The views of a scene show one set of named points, each view turned or mirrored, shifted and resized as a whole, with a little noise and some points left out.

Scene 1
View 1
(61): 8,-14,-9,8,5,-2,-12,9,12,5,10,9,-24,-7,-2,-13,-5,8,-18,-10,5,-9,-9,-25,1,8,-1,-3,23,16,7,-3,-10,-3,-9,-10,-10,8,8,-8,16,10,-2,7,1,-3,-19,12,6,-14,-3,-6,1,7,0,19
(185): 6,-6,-12,0,14,-3,-7,8,7,-4,10,11,-5,-1,-12,-9,-4,9,-3,-7,-2,-9,-15,-9,0,2,-5,7,7,13,-7,-4,5,-2,-8,-3,-1,3,6,-5,3,0,-9,2,0,1,-10,10,-1,-11,-1,2,-4,5,9,7
(85): -6,0,-7,-5,19,-5,-14,6,6,2,7,11,5,-7,-17,-4,-5,13,3,-8,3,-9,-14,-5,-3,2,3,14,7,5,-9,-6,14,-8,-8,-8,-2,1,0,-4,-2,-1,-9,0,-6,8,-10,8,0,-8,2,7,-3,7,11,5
(119): -5,-2,-10,-3,19,-2,4,7,1,-1,7,6,11,-3,-17,-13,0,1,23,0,-4,-3,-23,0,1,-3,-13,16,0,-3,-16,6,11,-15,-10,11,2,-6,-5,3,-20,-5,-6,-6,2,8,-1,0,-9,-2,-7,7,-11,3,11,3
(249): 8,-19,-11,11,3,1,4,10,9,9,10,4,-24,-5,1,-22,0,-6,0,-1,2,-1,-15,-24,5,5,-16,-2,22,6,4,11,-20,-12,-13,11,-10,2,-1,-2,0,9,5,3,10,-4,-12,0,-1,-6,-12,-8,-6,2,-2,21
(112): 13,-17,-11,11,2,-1,-10,10,15,3,12,9,-31,-5,1,-14,-6,7,-23,-10,4,-8,-8,-27,1,10,-3,-8,27,19,9,-4,-16,0,-10,-8,-11,9,9,-9,20,13,0,8,5,-7,-20,12,7,-16,-4,-8,2,5,-1,20
(206): 14,-3,-19,0,17,-3,-4,8,7,-15,13,13,-1,6,-15,-8,-6,12,-7,-6,-12,-12,-14,-6,1,-1,-6,4,-1,22,-12,-12,10,5,-7,-4,7,5,11,-5,3,-3,-16,0,-2,-2,-8,15,-3,-15,1,5,-1,5,16,2
(227): -22,0,3,-8,17,-6,-10,7,4,19,4,4,11,-17,-17,-9,0,5,24,-4,13,-1,-17,-7,-4,3,0,24,13,-16,-7,11,11,-27,-9,1,-11,-8,-14,0,-16,2,1,-5,-5,17,-9,-4,0,1,-3,6,-10,6,3,13
(276): 5,-12,-10,6,7,-1,0,10,8,3,9,7,-14,-4,-6,-15,-2,0,1,-4,0,-3,-15,-17,2,3,-11,3,15,8,-3,5,-8,-9,-10,5,-5,1,0,-3,0,5,-1,1,5,-2,-11,3,-1,-7,-7,-3,-6,3,3,15
(232): 3,-3,-13,-1,17,-2,2,8,4,-7,10,10,7,2,-16,-11,-3,5,11,-1,-10,-6,-19,-2,2,-4,-12,11,-1,7,-16,-1,10,-6,-8,7,5,-2,1,0,-11,-6,-10,-5,0,4,-2,5,-8,-7,-5,5,-7,3,14,3
(215): -9,-6,-2,-1,12,-5,-8,8,7,14,7,6,-4,-13,-11,-12,-1,4,8,-6,9,-3,-15,-13,-1,5,-2,12,17,-3,-2,7,1,-17,-10,-1,-11,-2,-6,-1,-5,6,0,-1,0,8,-11,1,0,-3,-3,1,-7,6,1,14
(219): -7,-5,-4,-1,14,-3,-6,8,7,9,6,6,-2,-11,-12,-13,-1,3,10,-5,5,-4,-16,-12,-1,3,-5,12,13,-3,-4,7,1,-17,-10,2,-8,-2,-5,-2,-8,3,0,-2,-1,7,-11,1,-1,-3,-6,1,-7,5,4,13
(254): 15,-9,-18,4,13,0,4,9,7,-10,13,9,-6,5,-10,-14,-4,3,0,-2,-12,-6,-19,-9,3,-2,-15,4,2,15,-11,-2,1,-1,-9,5,4,3,7,-1,-3,-2,-10,-1,5,-3,-6,8,-7,-9,-5,2,-6,2,12,5
(117): -4,-2,-8,-5,19,-4,0,7,2,1,8,7,9,-5,-16,-11,-1,4,18,-1,-2,-4,-20,-3,1,-1,-9,16,1,-2,-15,4,11,-14,-9,6,2,-4,-4,1,-15,-4,-8,-5,0,8,-4,2,-6,-3,-4,7,-8,5,11,4
(23): 1,0,-11,-4,21,-2,-1,6,3,-8,9,10,12,0,-20,-8,-4,7,14,-2,-8,-7,-20,1,1,-3,-9,14,-5,6,-18,-3,16,-7,-7,4,6,-2,1,1,-13,-5,-12,-5,-2,7,-2,7,-7,-7,-2,8,-8,3,16,0
(62): 10,-8,-15,4,12,-1,0,9,8,-5,10,9,-8,2,-10,-13,-4,4,-2,-4,-6,-6,-16,-12,2,0,-11,4,7,13,-8,-1,0,-3,-9,2,-1,2,5,-3,0,1,-7,1,3,-2,-9,7,-3,-10,-5,1,-5,4,10,8
(20): 37,-20,-29,16,6,5,12,11,10,-24,17,11,-27,15,-1,-20,-7,0,-20,-2,-23,-8,-16,-19,8,-2,-24,-14,6,33,-6,-8,-15,13,-10,9,7,9,19,-4,11,0,-9,3,12,-17,-7,14,-6,-16,-10,-5,-2,0,12,8
(253): 9,-11,-15,4,12,0,3,9,6,-4,11,7,-7,2,-9,-15,-3,1,4,-1,-8,-3,-18,-11,3,-2,-14,5,6,9,-9,1,-1,-6,-9,8,0,0,3,0,-5,0,-5,-1,4,0,-6,5,-5,-8,-7,1,-6,3,9,9
(289): 8,-5,-16,0,17,-1,1,7,6,-9,10,10,1,3,-13,-13,-3,4,6,-1,-10,-7,-18,-5,2,-2,-12,8,1,10,-13,-3,7,-4,-9,5,5,1,4,-1,-6,-4,-10,-3,2,0,-5,7,-6,-9,-4,4,-6,3,14,3
View 2
(61): -4,-14,-14,3,12,19,-2,9,-10,13,-19,-4,5,3,-6,1,26,-5,14,-2,-4,20,4,-10,-1,-3,-6,-3,-13,-12,-5,3,14,9,13,8,0,4,-7,-11,8,-5,8,-9,15,-15,-10,-1,28,-2,3,6,4,-10,11,-7
(232): 12,2,11,6,-9,14,-17,12,-12,2,-2,5,-11,6,-11,14,13,5,2,-5,1,-5,1,-4,23,16,-9,-13,5,-19,13,0,9,-10,2,-1,-1,7,2,-10,5,1,21,-6,-10,-6,6,10,-4,8,-5,-8,-2,-12,-7,12
(253): 7,-2,0,4,1,15,-18,13,-12,0,-8,2,-3,10,-11,9,18,1,6,0,-2,0,-5,-12,15,9,-4,-8,-6,-16,9,-1,11,-6,1,5,-2,7,0,-10,10,5,15,-6,-2,-4,1,3,6,6,-5,-5,-2,-12,-2,8
(23): 14,3,16,9,-14,16,-16,10,-11,5,-2,8,-15,2,-11,16,10,7,1,-7,0,-4,5,-1,26,17,-12,-14,10,-21,15,2,8,-8,6,-2,2,4,3,-11,1,-4,20,-8,-13,-9,5,14,-8,9,-3,-7,-1,-9,-6,12
(215): 8,-12,11,1,-3,20,-13,14,-16,-1,-25,-8,4,0,-9,6,4,-3,12,1,9,15,4,-6,20,-3,-6,-6,1,-22,3,17,6,4,8,17,2,10,8,-7,-5,-8,8,0,-1,4,-3,8,5,8,8,-11,7,-10,20,3
(85): 9,-8,13,7,-11,20,-7,7,-10,13,-13,2,-11,-7,-8,13,11,1,6,-9,2,11,12,2,21,8,-13,-11,10,-22,5,10,8,1,17,0,5,3,1,-11,-7,-12,13,-7,-5,-12,-3,13,3,5,5,-3,7,-7,8,2
(185): 6,-6,0,8,-3,17,-9,9,-10,11,-8,3,-7,2,-9,8,19,0,6,-7,-3,7,5,-5,12,10,-11,-9,-1,-16,5,2,14,-1,12,0,1,4,-3,-12,4,-3,14,-10,0,-14,-2,8,11,2,-1,1,3,-9,1,3
(62): 5,-4,-2,5,1,15,-13,12,-11,5,-9,2,-4,8,-10,7,20,0,6,-2,-3,3,-1,-9,10,8,-7,-9,-6,-15,7,-2,12,-3,6,4,-1,4,-2,-10,8,2,14,-8,2,-10,0,3,10,5,-4,-1,0,-11,-2,5
(117): 14,-1,19,5,-12,17,-18,13,-14,-1,-9,3,-8,3,-12,15,4,4,3,-3,6,0,2,-2,28,11,-9,-11,9,-21,14,8,5,-8,3,6,0,8,8,-10,-3,-3,18,-4,-13,1,6,13,-10,11,0,-13,1,-10,2,12
(254): 7,0,-3,6,0,14,-15,11,-10,4,-2,5,-6,11,-10,10,23,3,3,-3,-6,-2,-4,-10,11,13,-5,-10,-6,-13,9,-7,13,-7,3,0,-3,5,-3,-12,11,6,18,-10,0,-10,1,3,9,6,-7,-2,-3,-11,-11,8
(206): 5,-1,-1,12,-6,14,-7,5,-6,18,3,10,-14,4,-8,13,27,3,2,-11,-9,0,6,-3,9,19,-15,-12,0,-14,7,-8,15,-4,14,-10,1,-1,-7,-13,8,-3,19,-12,-2,-25,0,8,11,1,-6,7,0,-8,-13,3
(119): 16,2,20,4,-13,15,-23,15,-14,-6,-8,5,-8,6,-13,15,3,7,2,-1,7,-5,-2,-4,32,12,-6,-13,9,-23,16,7,4,-12,-2,6,-1,10,9,-8,-1,0,19,-2,-15,4,7,12,-14,12,-2,-15,-1,-12,1,17
(20): -3,4,-28,8,18,7,-15,10,-4,9,8,8,-2,24,-10,3,45,2,4,-2,-19,-5,-14,-21,-10,18,-4,-7,-25,-1,6,-28,24,-9,-1,-7,-9,0,-15,-15,33,20,19,-16,11,-22,0,-9,28,-1,-19,13,-10,-13,-28,6
(276): 5,-9,-1,1,4,19,-15,15,-15,-1,-21,-5,7,8,-9,4,14,-2,11,2,3,11,-4,-11,13,-1,-2,-5,-8,-16,4,7,9,1,2,15,-3,10,4,-8,4,0,11,-3,4,0,-2,2,11,7,3,-8,2,-13,11,4
(289): 10,1,5,8,-5,14,-16,11,-10,5,-2,7,-10,8,-11,12,16,3,2,-5,-3,-2,-1,-6,18,14,-8,-11,1,-16,12,-2,11,-7,4,-1,-2,5,0,-12,7,1,18,-9,-6,-9,3,8,2,7,-7,-4,-2,-11,-7,10
View 3
(62): -13,21,16,-5,10,1,2,-6,-30,-1,15,10,-5,-6,-16,-15,11,8,-21,-15,-4,-14,18,-10,-12,22,13,-13,-20,-2,-3,-26,-7,-8,-18,-7,6,11,-5,16,-3,-29,10,-1,9,-4,-2,14,14,14,-7,12,1,4,9,-4
(61): -19,13,6,-1,26,-3,-2,-16,-46,-9,22,-5,-14,15,-23,-9,28,25,-23,-4,-9,-20,17,-3,-7,10,9,-31,-8,10,-19,0,-43,1,-13,12,6,10,-6,13,-26,-36,32,-11,3,6,-15,23,8,12,-15,22,-14,-7,5,-7
(215): -4,25,3,-6,13,-7,-4,-10,-3,-5,12,-4,-22,-7,-9,-3,7,13,-16,-2,25,-15,-9,-3,-24,10,12,-12,-10,-5,-3,-10,-22,-11,-22,-8,-3,7,-22,7,-24,-10,-1,-12,-15,12,-12,8,9,20,-13,18,-6,-9,6,1
(23): -4,17,21,-8,6,5,1,2,-3,9,14,8,1,-15,-3,-4,-1,-5,-6,-18,10,-5,9,-10,-15,23,19,8,-16,-15,12,-36,20,-18,-20,-30,4,11,-10,19,2,-19,-1,-1,4,-12,1,-1,20,25,4,5,16,5,13,1
(20): -28,22,25,-3,5,3,11,-5,-76,-2,22,28,7,0,-33,-42,21,11,-40,-26,-44,-15,47,-15,-7,30,3,-32,-38,12,-15,-35,-10,8,-13,17,16,12,18,21,13,-52,24,10,37,-17,9,29,14,1,-12,5,-1,20,13,-12
(85): -6,10,13,-5,20,3,-5,-5,-5,7,17,-9,-5,-1,-3,10,9,7,0,-9,15,-9,5,-5,-8,14,22,3,-2,-10,7,-17,-2,-18,-16,-22,1,10,-17,17,-16,-22,15,-9,-4,-6,-10,0,15,27,2,18,6,-5,8,1
(185): -10,13,16,-3,16,2,-1,-7,-25,3,19,1,-3,0,-11,-4,15,8,-12,-14,-1,-10,17,-9,-8,19,15,-8,-11,-5,-1,-21,-5,-11,-15,-11,7,10,-8,17,-8,-29,16,-2,6,-8,-5,10,15,19,-3,14,3,1,9,-3
(232): -6,21,19,-6,2,3,2,2,-9,7,14,11,-1,-18,-6,-11,0,-4,-14,-19,5,-9,11,-12,-17,24,16,3,-22,-11,7,-38,15,-14,-22,-23,5,9,-9,16,2,-20,-4,-1,6,-10,5,4,18,23,0,6,11,7,13,1
(276): -10,29,7,-6,8,-8,0,-10,-20,-8,11,7,-19,-8,-17,-17,10,12,-27,-7,9,-16,3,-6,-23,13,7,-21,-19,1,-8,-16,-23,-5,-21,-1,2,9,-16,9,-15,-19,2,-8,-6,9,-5,18,9,13,-16,12,-8,-3,8,0
(249): -13,35,2,-6,5,-14,2,-12,-34,-16,11,17,-24,-9,-27,-33,12,18,-41,-4,3,-23,4,-6,-25,13,-3,-39,-28,9,-18,-13,-36,5,-23,15,4,9,-8,5,-14,-19,-1,-8,-3,16,-5,27,5,4,-26,10,-15,-1,6,-4
(117): -2,25,15,-9,3,-2,0,0,4,4,12,9,-9,-20,-3,-5,-3,-2,-11,-13,20,-8,-3,-8,-21,20,17,4,-18,-14,9,-34,11,-17,-25,-26,0,10,-16,13,-3,-12,-11,-4,-4,-2,0,0,18,24,-1,8,7,2,12,5
(227): 5,25,4,-10,12,-6,-7,-5,25,-2,8,-9,-22,-15,3,9,-1,4,-3,0,43,-11,-21,-2,-25,9,17,2,-2,-15,8,-14,-8,-22,-27,-28,-6,8,-33,7,-26,1,-12,-14,-27,12,-13,-2,12,29,-6,16,1,-11,7,7
(253): -11,25,14,-6,3,-2,4,-3,-24,-2,13,14,-9,-13,-14,-22,7,5,-25,-16,0,-12,12,-9,-19,21,7,-13,-25,-3,-3,-30,-4,-7,-20,-7,5,8,-7,12,-3,-24,1,-3,6,-3,3,13,13,15,-9,6,2,5,11,-3
(112): -21,13,5,0,26,-5,0,-19,-56,-10,20,-2,-15,19,-29,-16,32,29,-27,-4,-15,-22,22,-4,-7,12,5,-38,-11,14,-24,3,-51,5,-11,21,8,11,-3,11,-24,-40,35,-8,7,6,-15,28,6,7,-22,23,-17,-6,5,-7
(254): -13,20,19,-6,4,0,5,-1,-32,2,16,15,-1,-8,-15,-20,9,3,-23,-19,-10,-9,21,-11,-12,23,12,-11,-25,-4,-1,-33,3,-7,-18,-9,8,10,0,16,4,-31,7,3,15,-12,3,14,15,14,-5,7,5,9,12,-4
(219): -5,26,6,-7,10,-7,-2,-5,-2,-4,13,1,-19,-11,-8,-5,4,10,-16,-2,23,-13,-6,-5,-23,12,10,-9,-13,-4,0,-18,-15,-12,-23,-13,-2,9,-20,9,-17,-10,-4,-10,-13,10,-10,7,10,20,-11,14,-3,-6,8,2
View 4
(249): 43,16,-33,8,16,-12,21,12,13,24,5,4,23,6,-25,-5,24,9,-13,31,15,-13,-2,-16,-16,-13,-24,0,-36,-5,13,-2,-9,-3,23,0,-4,15,9,17,36,-20,6,18,15,11,-37,-20,-26,10,9,-20,-25,-1,10,16
(117): 29,29,-26,4,5,-17,21,-20,0,-18,9,14,7,14,6,16,6,-4,-6,-2,7,0,23,-22,-14,12,-20,-8,-15,8,-29,15,2,-26,-11,27,5,11,-19,4,10,-11,3,-26,0,11,-10,-25,21,6,14,-5,7,-17,8,-6
(215): 32,26,-31,6,13,-27,14,-3,4,1,12,-6,22,7,16,-1,18,7,-5,24,9,1,11,-19,-15,-5,-26,0,-21,4,-9,5,-5,-18,0,11,0,9,1,0,16,-1,-10,-18,-6,5,-29,-10,13,15,13,-31,-11,-10,1,8
(289): 21,13,-23,5,4,-3,20,-13,0,-12,5,16,8,16,-3,22,6,7,-31,-6,5,-7,13,-12,-16,5,-13,-5,-18,3,-24,21,4,-16,-8,18,-1,8,-9,7,18,-22,17,-6,1,20,-13,-31,1,3,21,11,8,-8,9,-12
(20): 24,-9,-19,10,11,26,21,7,7,15,-5,20,11,21,-45,27,12,20,-67,0,4,-26,-13,7,-17,-9,-1,2,-34,-11,-1,24,6,12,10,-2,-12,9,17,21,49,-48,44,48,15,33,-24,-44,-52,1,30,39,-2,11,14,-12
(61): 19,5,-20,10,18,-10,7,12,1,21,12,-12,31,10,10,-3,24,23,-49,31,4,-11,-9,2,-17,-24,-12,16,-31,-3,7,16,2,2,8,-12,-14,0,35,0,32,-9,6,19,-9,20,-37,-11,-21,16,27,-20,-16,6,-8,3
(276): 33,18,-28,7,13,-16,20,2,6,9,9,2,19,10,-3,0,19,9,-16,21,10,-6,6,-15,-14,-8,-21,1,-26,0,-3,7,-5,-11,7,7,-4,13,4,8,24,-12,1,-2,4,11,-28,-18,-6,10,14,-16,-12,-5,6,8
(232): 23,20,-23,6,4,-6,20,-17,0,-20,3,17,6,18,-5,23,3,1,-21,-8,7,-4,19,-16,-15,10,-17,-9,-15,3,-29,18,6,-21,-9,26,4,11,-15,7,14,-20,13,-14,1,19,-9,-30,10,5,19,11,11,-13,11,-12
(62): 24,11,-22,8,9,-2,17,-7,1,0,7,9,12,15,-6,15,12,10,-33,6,6,-10,6,-9,-16,-2,-13,0,-24,-1,-14,19,3,-8,0,11,-5,9,3,8,27,-21,17,5,1,21,-19,-27,-9,7,22,6,-1,-5,7,-7
(85): 11,19,-19,6,8,-14,12,-15,-8,-16,13,0,14,16,30,18,7,9,-35,0,0,2,15,-8,-15,1,-15,4,-13,7,-30,25,8,-18,-17,14,-1,1,1,-5,9,-7,3,-22,-18,20,-11,-19,20,11,28,-6,9,-10,-6,-14
(119): 32,29,-30,5,4,-17,26,-23,3,-22,4,19,3,16,-2,18,4,-4,2,-5,10,-1,26,-26,-15,14,-22,-13,-14,6,-27,11,-1,-28,-7,31,10,14,-30,9,8,-16,4,-29,6,10,-8,-29,21,5,12,-2,6,-22,12,-5
(254): 24,10,-22,8,7,3,20,-9,3,-5,2,17,10,18,-14,21,9,8,-36,-4,5,-10,8,-7,-15,3,-11,-4,-21,-2,-20,21,3,-9,1,13,-3,12,-3,10,26,-28,22,6,5,22,-15,-32,-11,4,22,17,4,-4,11,-11
(219): 30,24,-30,6,10,-23,17,-8,4,-2,10,0,18,10,10,2,14,3,-5,17,10,0,15,-20,-15,-2,-24,-2,-21,4,-12,7,-5,-20,0,14,2,11,-5,4,15,-4,-6,-19,-1,7,-23,-15,13,11,13,-24,-8,-13,3,8
(253): 30,16,-25,6,8,-6,21,-6,4,-4,3,14,12,15,-14,16,11,7,-23,5,9,-9,9,-14,-16,1,-17,-4,-21,1,-13,13,-3,-10,1,14,0,12,-5,12,27,-25,14,3,7,17,-18,-30,-7,6,16,4,0,-7,10,-3
(227): 30,38,-31,3,9,-38,17,-17,1,-13,15,-4,18,8,32,-1,12,-3,13,15,10,9,26,-27,-14,5,-29,-3,-14,12,-23,4,-4,-32,-10,23,7,9,-14,-4,2,8,-19,-44,-11,0,-19,-7,38,12,9,-40,-4,-22,-1,7
(185): 16,12,-20,7,9,-7,13,-6,-2,-4,9,4,16,15,11,15,10,14,-39,5,3,-5,7,-5,-17,-3,-12,5,-19,3,-20,22,6,-12,-6,8,-5,5,9,1,19,-13,12,-4,-8,22,-18,-23,0,8,26,0,4,-3,-2,-12
(23): 20,22,-22,5,3,-8,19,-22,-3,-23,5,15,5,18,5,26,2,1,-22,-13,5,0,22,-16,-15,13,-15,-9,-11,5,-36,21,5,-23,-18,26,4,9,-17,3,10,-17,10,-23,-4,18,-4,-29,18,4,21,9,16,-15,7,-16
(112): 19,1,-21,12,18,-6,7,18,4,29,10,-13,32,11,2,-5,28,25,-55,37,3,-14,-14,5,-16,-29,-11,17,-37,-6,13,12,1,7,12,-18,-17,2,40,3,38,-13,9,28,-7,21,-41,-14,-33,18,28,-18,-21,10,-6,4
(206): 8,5,-15,7,10,4,12,-13,-6,-13,7,11,13,21,7,29,6,15,-57,-10,-1,-9,8,3,-16,0,-6,4,-17,2,-28,32,12,-10,-14,12,-7,1,7,-1,19,-22,23,2,-9,32,-12,-32,-2,4,34,22,16,-2,1,-22
View 5
(227): -3,14,6,-9,-7,2,12,-7,13,-18,2,11,2,-1,10,-8,2,2,-10,-2,-10,1,-18,-10,4,0,10,-2,-12,7,19,7,-1,13,7,11,5,11,-9,8,1,-11,0,-4,-16,11,27,5,-1,12,-5,-1,12,-12,-7,3
(61): 23,19,7,6,-14,-2,-7,-3,-6,8,-1,-10,8,15,4,11,-20,-6,-20,26,-12,7,-5,-10,3,4,-5,-3,4,-7,0,8,-7,11,4,-8,-15,6,5,7,-9,3,-10,17,-4,-12,-2,-8,-25,3,-9,-11,8,8,13,8
(119): -2,7,12,4,-9,-8,14,-15,5,-17,2,10,-2,-2,-7,0,14,12,-7,1,-2,1,-22,-1,-2,1,1,4,-8,13,7,-11,8,10,15,9,13,-3,-2,0,10,-2,-12,-9,1,9,20,1,0,8,-1,3,8,-8,0,8
(289): 9,7,14,9,-15,-10,3,-12,-3,-11,3,2,-1,6,-9,6,7,6,-10,11,-1,1,-15,5,1,2,-6,-1,-3,10,2,-13,6,9,12,0,9,-4,6,1,7,6,-18,-1,8,-1,7,1,-8,6,-3,-1,7,-1,7,11
(232): 7,7,15,9,-14,-10,4,-11,-2,-12,5,4,-1,6,-8,5,8,6,-9,9,-1,1,-14,4,3,2,-6,-1,-3,10,3,-13,5,10,12,2,10,-4,5,2,7,5,-16,-2,7,1,9,2,-7,7,-3,0,7,-2,6,11
(112): 26,20,6,9,-13,-3,-8,-3,-9,12,-2,-13,9,16,2,13,-22,-6,-24,30,-13,7,-4,-12,0,6,-6,-2,9,-9,-5,8,-7,10,3,-10,-20,5,6,7,-11,5,-11,19,-2,-16,-8,-13,-29,-1,-10,-14,8,11,15,8
(219): 4,16,6,0,-9,-2,8,-8,5,-8,0,3,4,2,2,0,-3,4,-14,9,-9,3,-16,-9,-1,4,4,2,-4,4,8,3,0,12,8,5,-1,6,-4,6,0,-6,-6,0,-8,4,17,-3,-7,6,-6,-4,10,-3,1,6
(23): 3,4,16,5,-14,-11,5,-12,-1,-18,6,8,-2,5,-7,1,12,6,-6,5,0,-1,-15,8,7,0,-4,-4,-8,14,8,-14,6,11,12,5,16,-3,4,2,9,3,-16,-3,6,3,13,7,-4,11,-2,3,7,-7,4,10
(117): 1,9,11,3,-11,-7,10,-12,4,-16,4,8,-1,2,-4,0,10,8,-8,3,-2,1,-18,0,2,1,2,1,-8,11,8,-7,5,11,13,7,11,-1,-1,3,7,-1,-11,-6,-1,7,18,3,-2,9,-2,1,8,-7,0,7
(62): 16,12,11,10,-13,-8,1,-11,-6,-2,1,-3,3,9,-9,10,-2,5,-14,18,-4,4,-12,-2,-1,3,-7,1,4,4,-4,-9,2,9,11,-4,-1,-3,8,2,1,7,-18,6,7,-7,1,-6,-16,1,-6,-5,7,5,12,11
(249): 15,20,1,9,-4,-3,10,-12,0,10,-5,-8,8,3,-4,11,-12,12,-22,21,-13,8,-18,-20,-16,8,1,12,9,-4,-6,1,1,8,11,1,-15,1,-3,2,-5,-3,-9,5,-1,-2,4,-19,-17,-6,-8,-12,10,10,10,4
(253): 11,11,10,10,-10,-9,7,-13,-3,-4,1,0,2,5,-9,8,1,9,-14,15,-5,4,-17,-3,-5,3,-4,4,1,5,-1,-10,4,9,13,1,2,-4,3,1,3,4,-16,1,6,-3,5,-6,-11,2,-3,-3,7,3,9,10
(206): 15,3,19,13,-20,-12,-7,-10,-10,-10,6,-1,0,14,-9,10,3,-3,-9,16,2,0,-6,12,13,0,-13,-9,-3,9,1,-13,3,11,9,-5,10,-4,14,3,4,12,-21,6,11,-9,0,5,-15,8,-4,0,5,0,12,13
(215): 6,16,6,-2,-8,1,8,-6,6,-6,-1,2,5,4,5,-1,-6,2,-15,8,-10,4,-15,-12,0,3,6,2,-5,2,10,7,-2,11,6,5,-4,7,-5,8,-2,-7,-3,3,-11,3,16,-3,-9,8,-6,-6,10,-3,1,4
(85): 8,9,14,-1,-17,-4,-3,-5,1,-14,5,5,0,9,3,-1,0,-5,-9,7,-5,1,-8,4,14,0,-3,-10,-10,7,12,1,-2,12,6,1,7,6,4,7,3,0,-10,4,-4,0,14,8,-10,13,-4,-1,7,-7,2,8

Which points are out of place in each view (at most two, in the order of its rows)? Write none if all are in place.
view 1 | (227), (276)
view 2 | (61), (20)
view 3 | none
view 4 | (85)
view 5 | (232), (62)
